The views of a scene show one set of named points, each view turned or mirrored, shifted and resized as a whole, with a little noise and some points left out.

Scene 1
View 1
mepi: [ -6 -15  -7   6  -1  -7  -7  -3  -8   5  15  -6  10  -1  -3  43   9   3
   0 -16  15   8]
pidag: [ -8 -21  -6 -13 -20 -14  -1 -14  -5  -3   8 -28  34 -14  21  38  41  27
 -11  -8   2 -25]
Vezuz: [-13 -20  -6  11  -3  -7  -5   8  -8   0  16   4   1  -6 -19  40   7  11
  -2 -13  39  22]
keti: [-16 -18  -8  -1  -4 -15   4   5  -9  -8  18   7   7 -13 -16  26  10  18
   1 -14  50  14]
dugi: [  3  -4 -10   1  13  -9  -3 -14 -13  10  20  -4  14   3   9  37   0 -14
  11 -21  -2   4]
Fazo: [-10  -9 -10  -2   5 -14   5  -2 -11  -2  22   8  10  -9 -10  24   4   4
  11 -20  35  13]
gorib: [-10 -22  -6  -5 -17 -13  -3 -10  -4  -2  10 -19  27 -13  10  38  34  28
 -10  -8  13 -14]
vir: [  2 -10 -10   0   2  -7  -5 -16 -10  10  15 -15  22   1  15  41  11  -5
   3 -17  -9  -7]
zabag: [ -2  -3 -11   0  14 -10   1 -12 -14   9  21   3  11   0   2  31  -2 -13
  14 -22  11   8]
Fetat: [  7  -8 -10  23  14   3 -16  -4 -12  23  16  -4  -1  15  -2  56 -10 -25
   4 -18  -8  20]
tufep: [-21 -24  -4  -5 -18 -17   2   6  -4 -13  13  -4  14 -20 -10  31  29  36
 -10 -10  51   3]
kabut: [-18 -18  -6   3  -5 -14   1   7  -7  -7  17   4   6 -13 -16  32  13  19
  -1 -13  48  15]
tafu: [  3   1 -12 -12  15 -14   5 -24 -16   9  22  -5  25  -4  19  25   0 -17
  18 -25  -6  -6]
Dulo: [ -5  -8 -11  -9   5 -14   4 -14 -12   2  19  -4  21  -8   7  26  11   0
  10 -20  13  -1]
bobor: [-16 -39   1   3 -39  -7 -13  -2   3  -7  -4 -37  24 -12  10  59  57  51
 -33   4  11 -18]
Fene: [ -4 -25  -3  11 -18  -2 -15  -6  -4   7   5 -27  18   1   9  58  30  18
 -18  -6  -4  -7]
View 2
mepi: [  8   0 -28 -13  -3  11  -7  -2   5   2   4  13 -13  -6  -5  -7   0  10
  15   1   0   7]
kabut: [ -3 -10 -23 -25  -6  13   5   3 -14  13  24   7   7 -16  10  15  12  12
  39 -10  -5  18]
vir: [ 10  -1 -32  -7   8   9 -11  -8  21  -4 -23  23 -20   3  -3 -29  -1   7
   3  14  -1  -9]
dugi: [ 17 -10 -28 -12   5  10 -21 -11  10  -4 -18  15 -30   9   2 -28  -7  -2
   5   6   2  10]
tufep: [-14  -3 -27 -23  -1  12  19  12  -3  16  26  16  26 -26  14  21  25  21
  45  -1  -9  -1]
Fetat: [ 28   7 -30  -5  -9  16 -27 -12   4 -13  -5   6 -48   7 -33 -23 -25   5
 -13  -4   3  21]
keti: [ -4 -14 -22 -26  -3  13   3   2 -14  13  24   4   6 -15  15  14  13   9
  39  -9  -6  23]
pidag: [-13   6 -37  -7  17   6  19   4  36   5 -14  37  17 -17   6 -16  27  25
  26  27  -4 -41]
Fazo: [  4 -19 -23 -22  -2  12  -8  -4 -11  10   6   7  -6  -4  19   0   5  -1
  29  -5  -4  23]
gorib: [ -6  10 -35  -8   9   9  12   3  27   2  -6  29   8 -16  -4 -12  16  24
  22  19  -4 -29]
Fene: [  4  26 -38  -3   0  10   8   7  31  -6   1  27  -3 -16 -26 -12   7  30
   7  17   0 -28]
bobor: [-23  36 -42  -3   9   7  42  20  42   3  13  40  36 -39 -21   4  36  53
  29  26  -5 -62]
tafu: [ 13 -25 -27 -14  16   8 -23 -16  15  -1 -37  21 -24  15  21 -39   0 -10
   9  14  -1   4]
Dulo: [  2 -19 -27 -15  10   8  -9  -8   8   6 -15  19  -9   1  19 -20   9   0
  21  10  -3   3]
Vezuz: [  7  -2 -24 -21 -12  15  -2   3 -12   7  27   3  -6 -14  -5  13   1  15
  26 -10  -4  23]
View 3
Dulo: [-16  -6  -4 -15 -12   2  -1   7   3  13  -5  16  16   2   3   2 -26   4
  10  -4  -2  -5]
gorib: [-10 -10 -17 -31  -5   9   3   6  11   8  12  10  22  -1  11  -9 -15   6
  19  16  -2  -5]
mepi: [-20   5  -5 -20 -11   7  -5   4   4   7  -5  13  12 -10   6   1 -17   4
   4  11   4  -3]
vir: [-16   0  -1 -27 -10   6  -3  10   8  -1  -2   2  15   2   5  -3 -25   8
   8   0  -9   0]
keti: [-19   0 -15  -8 -13   3  -2   0  -2  27  -6  34  13 -15   8   4 -14  -4
   6  14  19 -12]
kabut: [-18   0 -15 -11 -12   3  -1  -1   0  24  -5  32  12 -17  10   3 -12  -3
   6  17  20 -12]
Fetat: [-30  21   8 -22 -15  10 -11   7   6 -12 -16  -4   0 -16   3   3 -20   9
 -10   7  -1   7]
Fazo: [-20   0  -5  -8 -14   1  -3   2  -1  21 -11  27  11  -9   4   6 -21  -1
   4   3  11  -8]
zabag: [-23   5   4 -12 -16   3  -6   9   1   7 -14  10   8  -4   2   5 -27   4
  -1  -5   0  -1]
Vezuz: [-23  11 -11 -14 -13   5  -5  -1   1  17  -8  25   9 -21   8   4 -11  -1
   0  19  18  -7]
tafu: [-18  -4   7 -15 -14   1  -3  13   4   6 -10   5  12   9  -1   2 -35   8
   6 -17 -13   1]
pidag: [ -4 -19 -20 -33  -2   7   5   7  11  10  18  10  27   6  11 -11 -18   7
  26  13  -8  -6]
Fene: [-14   1 -13 -38  -4  13   0   4  14  -2  11   2  17  -8  12 -10 -11   9
  15  24  -4  -2]
bobor: [ -2 -12 -34 -46   3  15   6   1  17   9  29  10  29  -8  18 -18  -1   6
  30  40   0  -9]
View 4
zabag: [ 29   9  -8   7  -3  22  21  37  24   3  -6  32 -11  14  13   0  14 -16
   7 -15   1   3]
Fetat: [ 21 -17  -8  -2  11  12  41  49  35  -9 -27  46  -7   1   8  -7  32   9
   9 -31  16  15]
bobor: [-21 -13  31 -10  -6 -15   4  10 -78 -12  10   1 -38   8 -16   3 -41  20
  42 -19  52 -16]
tufep: [ 13  13  33   4   0  21 -13  -1 -43  18  15   7 -23  11  -2 -20 -18 -28
  27 -25  18  -4]
Vezuz: [ 21   0  26   2  14  28   5  13  -7  17  -4  26 -13   3   3 -27  11 -22
  20 -39  14  12]
Fene: [ -7 -16  11  -6  -2  -8  25  29 -30 -15  -4  20 -26   6  -5   4 -12  20
  28 -20  39  -4]
pidag: [ -4   5   4   3 -20  -7  10  21 -39 -11  16   7 -33  20   0  20 -36   7
  29   0  28 -20]
dugi: [ 23   4 -15   6  -5  14  29  43  24  -3  -7  33 -12  15  12   9  12  -7
   9 -13   5  -2]
vir: [ 13   1 -12   4 -10   4  28  39   7 -10  -4  28 -19  15   8  16  -1   7
  15  -8  15  -5]
Dulo: [ 21  15  -6   8 -12  16  13  29   4   2   6  21 -17  19  11   7  -4 -16
  13  -6   4  -7]
mepi: [ 17   0   8   0   2  15  16  28   0   2  -6  27 -15   7   6  -8   6  -7
  19 -25  15   3]
gorib: [  1   0   8   1 -11  -3  13  22 -33  -8   8  12 -26  15  -2   9 -22   5
  27 -11  28 -10]
kabut: [ 26  14  34   6  10  33 -13   0 -20  26   9  15 -15   6   2 -29   0 -39
  20 -36  10   7]
View 5
mepi: [  7 -13   7   4   3  -8   2   7  -2   0  16   2  -5   3 -15   7  -3   1
   9   9   4   5]
pidag: [  3 -12  21  15 -10 -25   7   4 -14  10  30  -9  10   5   2  20  -5 -26
  19   0 -19   7]
vir: [  4 -12  19   4  -5 -20 -14   5  -1  14  26  -6  -1   5 -15   1   2   0
   9  12  -5   6]
Fetat: [ 11 -12  11  -1   2  -5 -22  12   7  10   6   6  -7   4 -22 -12   7  25
   9  16  10  10]
kabut: [  5 -13  -5   7   9  -1  24   1  -6 -15  18   2 -11   3 -20  21 -12  -6
   6   3   8   0]
Fazo: [ -1 -11   0  -1   9  -8  10   0  -2  -8  25  -2 -13   6 -28  15  -9  -1
  -1  11   9  -2]
dugi: [  3 -10  14  -2   1 -16 -15   5   4  10  26  -5  -8   7 -25  -1   2   9
   3  16   3   4]
Fene: [ 12 -15  19  17  -8 -12  -1  12  -7   9  11   2  11   1   4   7   1  -9
  26   3 -10  13]
tafu: [ -3  -9  19  -5   0 -27 -17   1   2  14  39 -12  -9  10 -28   0   0   3
  -2  17  -2   0]
keti: [  2 -11  -6   4  11  -3  23   0  -6 -16  21   1 -12   3 -23  21 -14  -5
   4   4   8  -1]
zabag: [  1 -11   9  -3   4 -13  -9   2   3   5  26  -4 -12   6 -30   1  -1   9
   0  16   7   1]
bobor: [ 13 -16  17  27 -12 -12  22  10 -19   4  11   3  20  -2  21  24  -6 -32
  36  -8 -20  14]
gorib: [  6 -13  17  13  -6 -17   5   5 -10   8  23  -3   7   3  -1  15  -3 -17
  19   2 -12   8]
tufep: [  3 -12  -2  12   5  -4  32   1 -11 -14  22   1  -3   1 -10  29 -15 -20
  13  -2  -1   1]
Dulo: [ -1 -11  11   0   2 -19  -1   0  -3   5  33  -8  -7   7 -23  10  -6  -5
   2  11  -1   1]

In a view up to two points have been moved. Name them for each view, in the order of its rows, or write -.
view 1 => gorib
view 2 => bobor
view 3 => -
view 4 => kabut
view 5 => -
